Points, in no order, along strands that fork and pass close to each other.
Points whose rows are less than 40.5 apart are linked; no others are. Some points are linked to none.
q_164: [ -1  14  23   7  -9  17  -9 -24  -9  11   0   0   1 -14  -5  -7 -11  -3
  -4  14  -6]
q_112: [-16  -2   0   2  -1  -5   4  12   5 -13   3   1  -3 -15  26  17   4   2
  11 -15 -10]
q_536: [-13  -3   2  -4  -6 -19 -10  -2 -19  -6  -5  -9  -6  -9   4   4 -17   7
  -4 -11   2]
q_922: [ -8  13   8  14 -14  -2  -1  -2   4   1  13   3   4 -24  -8   1   5   9
   4  -5 -24]
q_578: [ 22  -7  -7 -19  -5 -16   9  15   4  -3  -2   5   0  25  -8  -5  14   2
   7   5  10]
q_179: [-15  -3  -5  -3  -5  16  -8  -3  13  -4  11   8  13  -3   0  11  -8  11
  11   2 -13]
q_328: [ 10   8  -3  -1  -5  -2  14  18  16   9   0   9  21   7 -12  -1   5   9
  -2  -7  -7]
q_871: [  0  -2 -19   1   7   2  12  -4  18  -6   7  -3  22  11  -9 -18   5   7
  10   9 -21]
q_877: [ -7  -5  15 -15   0  11  25   1  12   8  -9   1  29  12   0   1   1   4
  16  17  -1]
q_336: [ 12 -14  -9  14  -8  -7   5  14 -16  -8   4  -7   0   2  -3   7  10   0
  -5 -13   6]
q_540: [  4  10   8  14 -14  32  -7  -6   0   2  10   4  -1 -17  -3 -11  11 -16
   2  12  -2]
q_80: [ -8  -2  -4   8  19 -17  -8 -10 -17  -4   2  -5 -39   1  -3   7  11   0
 -22   0   9]
q_606: [-14  -6   9  -6  11  19  -3  -3  -5  18  -9   5  -7  -5   3  25  -4  -8
 -16  -6  19]
q_361: [ 13 -25 -20  -1  -7 -18   0   0  -3 -10  -9  -4  12  14  -8 -14  -5   8
  11   4   4]
q_803: [ -5  18  -4 -13   3  -8  -3  10  -8   2   9   2 -21  -6  -3   0  -3   1
 -14 -11   5]
q_85: [ -5  -6  -6  13  -8   1   9  13  -8 -15   8  -5   6  -8  16  13   9   2
   5 -18  -7]
q_588: [-14   3  21  -8  13  15   4 -11   0   8 -13   6 -22  -8  -3  14  -9 -13
 -14   0  17]
q_211: [ -9  11  14   3   1   8   1 -14 -14  -1  -4   0   0  -7  13   5  -9  -6
 -11 -12  -3]
q_372: [  6  -5   6  13  -7   7   6 -16   4   5  -7   1  29  -3 -12 -20  -3   2
   4   9 -12]
q_772: [ -5  -3  16  -3   3  16  11  -8  -3  -1  -1  -1   7   7  -4   5 -11  25
  19  32  -7]
q_306: [ 11   0   4  -5   7  -6  -6  13 -14   4  16   2 -23  10  -1  22  20  12
  -9  -4   2]
q_393: [ -1  -3   2 -12  -1 -23 -11   5 -26   1  -5 -14  -2   7  14  10 -10   6
   2  -3  10]
q_654: [-12  20  19  -5   6   7   1 -18  11   7   6  11   6  -6  -2  -8  -6  13
   0  10 -24]
q_29: [ -7  -1   3 -20  16 -23 -17   9   2  -9  -1  -2 -23   6  15   3  -7   8
   4  -2   3]
q_169: [ 10   4  -7  19 -16  12  10   9   8 -11  12   6   5  -5  -7  -5  13  -7
   2 -11 -10]
q_924: [ -5  14  21 -16   1  24   8  -4  -8   6  -5   6 -13   3   2   6 -10  -4
  -5  11  14]
q_130: [-23  -6  11  -7  18   4  -7   5  16  -6 -13   2 -13  -6   8   1  -7 -18
  -9 -15  11]
q_646: [ 17 -12 -17  -4  -5 -19  -3  -5   4   0  -4  -1   6   9 -21 -26   3   5
   8  13   1]
q_993: [ -9   1   4  -3   7 -21   2  12  -8 -19   6   0 -31 -13   7   7  11   3
  -1 -12  -5]
q_147: [ -7   6 -14   1   0  12  -6  -7  12   0  12   4  18   4  -4 -12  -6  10
   9  12 -13]
q_192: [ 16 -11   4   0 -10  -4 -20  -9 -17  -7  14  -3  -6  17  -7  -2  14  -1
   7   9   0]
q_166: [  0  -8  -2  15 -15   0  -8  -7  -7  -4   0  -5  22  -4  -6  -6  -9   8
   2  -5  -8]
q_683: [ 13   6  17  -7   0  28  16   0  -7   3  -8   6   4  16   3   0  -3 -10
  -4   7  17]
q_821: [ 12 -10 -14  -1   0 -18  14  18   3  -3 -11  -3  14  12  26  -8   5  -5
  15  -6   7]
q_680: [ 16 -22 -23  -1  -6  -3  11  -1  16  -6 -14  16   3   0  -1  -5   1  -2
   2 -15   3]
q_605: [ 12   7  -5  -4   4  -7   4  34  -1  21   7  -1  -1   3  14  16  10   0
  -6 -11  11]
q_770: [-27  -6 -11  -4  17 -16   2  12   3   3  -9  -2 -23 -12   5   8   8 -11
 -15 -13  21]
q_495: [-11   3  -5 -12   4 -13   2  15 -17   4   0  -6 -23  -3   4  12   6  -5
 -11  -9  19]
q_386: [-10  17  11   4  -1  -4  -8 -14   5  -2   5   5  -2 -18   0 -13  -8  10
  -4   0 -24]
q_242: [ -6   9  -9  -8   1 -14 -17   5   9  -5  16   4 -12  -5  -8   2  -5  21
   6   7 -14]
q_910: [ 16 -10  -1   4 -11  -8  -1   6 -26  -9   5 -10  -8  12 -10  -2  13  -6
  -3  -2  12]
q_633: [-17  -2   6 -17  -3  18   5   6   0   2  -3   3  10   0  27  12  -5  -8
  16   4  11]
q_395: [  0  10  10   7 -13   9  -6 -20   0  14  -1  -6  23  -8 -10 -22  -8  -2
  -1  19  -7]
q_968: [-10   2   1  -8  -7   8  13   9  -1  -3  -4   1  21   7  31  -4   1 -13
  14  -2   8]
q_174: [  8 -22 -21   0 -12  -1   0  -6   5  -8 -15   7  16   5  -1 -17  -9  -3
   3  -5   8]
q_404: [ -7  -1  18  -9  -3   2  18  -4  -1  10 -13  -3  37   8   8  -4  -5   3
   4   5  -2]
q_67: [  8  -3   7 -10   4 -18  -8   9 -25   9   0 -14  -6  16  17  15   7  -7
   3   1  16]
q_12: [ 23  -5 -13  -5  -1 -15  11  22  21   1  -2   6   8  19  -9   8  10   9
   5  -2  -4]
q_867: [-15  -6  -1  -3   2  12 -16  -4  13  -4   7  11 -12 -14  -3  10 -10   4
  -1 -10  -6]
q_819: [  5   9   2  -2  -5  26   9   1  -3   5   1   6   6   8   0  -5   1 -13
 -12  -8  10]
q_289: [ -4   8   2 -11  23 -27  -9  -4  -5  -8 -10 -12 -24   7  21   3 -13  -9
  -8  -5   9]
q_936: [  4  14  11  -3   3   6   8  21   0  22  -1   4  11  -2  13  16   3  -4
  -9 -15   5]
q_415: [-13   0  20   5  13   9 -11 -25   7 -13 -10  -2 -20 -11   1 -10 -17 -17
 -10  -3  -1]
q_701: [  7   6  -1  17  -6  29   7   1  -3  -1  10   8  -1  -3  -3  -4  14 -13
 -10  -7   2]
q_976: [ -9   5 -10  16  14 -12 -14  -9  -9   2   2  -3 -33 -16 -13  -1   4  -5
 -24  -4   7]
q_8: [ 14  -9   1  -1  -2 -11 -10  -6  -6 -12  14  -3   4  23  -7  -2  13  15
  19  14 -12]
q_128: [ -7  13   9  -6  21 -19  -8 -10   8 -10 -11  -7 -15   4  10  -7 -22  -9
 -16 -14   0]
q_59: [  9 -15  17   7  -7  14  19   7   3   3 -13   6  18   0   7  14   6  -7
   9  -7   4]
q_647: [  5   3 -12  -1 -18 -10  -5  -2 -18   2   0 -15   8   5 -14  -9 -19 -10
  -8  -3  15]
q_352: [  9   5  -7 -26  -4 -12   3  25   0   2   8   1   2  21   0  -1   6   5
   5   7  13]
q_181: [ 11  -3   1   5   2 -21   3   0  -9 -11   2  -7  15  17   2  -2   5  23
  10   6 -15]
q_303: [ -8  -8   8  -3  21 -22  -9   4  -4  -9   0  -2 -38  -2  -4   6  17  -2
 -11  -6   7]
q_794: [  0  10 -12   9 -18  -6 -13   4 -11 -12  18  -9  -8 -16  -3 -16  10  -3
   8  10  -4]
q_105: [  7  -6 -24   6  12 -17  14  -2  18  -6   5 -17   6  12 -20 -11  11   9
  18  15 -26]
q_522: [-10   9   9   5  15  -3  -8 -18  -4  -7 -10  -2 -15  -6  13   0 -16  -5
 -16 -16  -6]
q_765: [ 7  9  7 -2  0 -8 17 21 11 18 -2  3 26  6 14  7  3  3  7 -9 -4]
q_678: [-16  -8   1 -13  -7  21  -6  -1   2   0  -1   6  12   3   6  10 -13   1
   7   3   9]
q_527: [ 21  -2  13   3  -4  25  20  -3   1  -8  -9  11   0  12  -4 -12   0   3
   8  19   6]
q_3: [-30 -10  -2   3  20  -5  -4   7  15  -4 -10  -3 -16  -7  -6   2  -1 -18
 -18 -14  20]
q_272: [  1  -9   6 -11   1  11  36  -3  25   0 -13  12  17  10 -11  -6  11  -2
  19  13  -6]
q_127: [  6  -3  -8  -6  -2  -1  24   9  13  -6 -12   6  22  10  24 -14   7 -12
  11  -5   3]
q_490: [ -4  14  -7   0 -15   9 -12 -20 -11   6   3 -10   5  -5  -5 -11 -21 -17
 -10   3  11]
q_231: [ 24  -3 -19   9   2 -16  -3  -8  16   7  -8  -3   9  -3 -18 -26   8   6
   6  18 -13]
q_9: [ -3   6  -1  17   7   6 -23  -9   1   5   4   2 -23 -26  -8  -3   0  -5
 -16  -8  -5]
q_35: [ -3  19  -6 -10  -6  13  -1   5  -4   7   7   4  -3   1  -2  -4  -7  -7
 -17  -9   8]
q_292: [ -9   1  -7   1 -12 -10 -20  -7 -13  -2   5  -6   3 -14  -4  -6 -17  10
   3   2  -5]
q_410: [ -6   8  -9 -17   6 -14  -9  12   6 -13  11   5 -12   5  11   8  -2  20
  10   2  -8]
q_519: [ 16  -7   1  -8   0  -8   2  28  -7   6  13  -3 -11  12   4  23  25   0
   0  -2  14]
q_882: [  6 -17 -12  11 -10  12   6 -12  33   4  -6   6  16  -5 -25  -9   6  -4
  17  13 -11]
q_652: [  6  -9   1  11 -17  23  -1  -6  20   4  -1   1  12 -10 -17  -8  10  -4
  20  30  -4]
q_639: [  6  11  -3  17 -12 -11  -2   4   7   3  14  -5  12 -11 -18   0   6  16
   8   6 -26]
q_742: [  8  -1  -4  -3   1 -14  -7  10 -10  -2   0  -5  13  14  16   6  -6  15
   6  -1  -1]
q_734: [ 24   9  -7   3   0  -1  -3  18  -1  -4  18   3 -11  14  -4   6  12  12
  -8  -4  -3]
q_544: [-13  -6 -13   2  10   5 -11   0  -8  14  -3   0 -11  -8  -3  20  -6  -3
 -25 -15  18]
q_662: [ 15   9  -7   7  -7  -7 -12   9   6   3  20   2  -3   7 -15   5   6  20
   4   8 -16]
q_623: [-12   4  -3   4   7  -5   5   6 -16   9  -5 -10  -2  -8  34   9  -2 -18
  -1 -15  10]
q_900: [ -9  -1  11  10   6  20 -18 -12  13   3   2  10 -22 -27  -9   2  -1  -7
  -5   0  -2]
q_69: [-17  -1   9  -5  17  -4  -1   9  12  -6  -6   6 -12 -13  22   7   1  -8
  -2 -17  -2]
q_768: [ 13   1  14   7  -4  23   6  -8 -12  -1  -4  -2  -2   1  -7  -7 -13  13
   9  31   5]
q_512: [ -5   6  25   0  -3   5   8  -9 -10   4  -9   0  20  -1  18   7  -8   5
   1  -4  -7]
q_88: [ -4 -12  -7  -6  14  10  27 -11  26   1  -6  -4  22  11 -15  -8   8  -1
  16   8 -21]
q_696: [ -4   0  23  11   0  22 -16 -19  -5   4  -3   4 -17 -22  -6   4  -8  -1
   1  10  -2]
q_413: [ 20  -8  -5  20  -3  -6   2 -16  14   3 -10   4  19  -3 -12 -21   3   6
   2   2 -16]
q_967: [ -7   4 -13   9   7   3  -2 -11 -20  12  -2 -10  -2   0  -3  16 -11 -14
 -26 -10  17]
q_712: [ -8  17  -8   5  -5  10   2 -20 -17   6   3 -11  -2  -8  -8   1 -14 -25
 -20  -4  14]
q_793: [ 10  -3   0   3   2  -5 -28 -10 -21  -3  15  -6 -25   6  -5   3   5   5
  -4   8   0]
q_27: [  7 -21 -19   5  -9   3  12 -14  28  -1 -14  15   9  -3 -15  -3   4   1
  11  -2  -9]

Follow the links from the first point to the second, and from the first to the third. Name the last point that the two ways share.
q_85 / q_147 / q_680: q_372
q_633 / q_306 / q_536: q_179
q_361 / q_871 / q_67: q_372
q_512 / q_127 / q_793: q_179
q_413 / q_976 / q_29: q_900
q_967 / q_793 / q_768: q_683
q_386 / q_678 / q_605: q_662
q_936 / q_871 / q_654: q_662
q_404 / q_976 / q_181: q_900

A fork is a point with three links. Follow the links from the first point to the second and name the forks in between, in order.
q_654 / q_128: q_662
q_361 / q_522: q_372 > q_900 > q_179 > q_871
q_968 / q_680: q_179 > q_900 > q_372
q_211 / q_306: q_522 > q_662
q_130 / q_683: q_819
q_306 / q_127: q_662 > q_522 > q_871 > q_179
q_292 / q_415: q_372 > q_900 > q_179 > q_871 > q_522
q_734 / q_105: q_662 > q_522 > q_871
q_67 / q_976: q_393 > q_372 > q_900
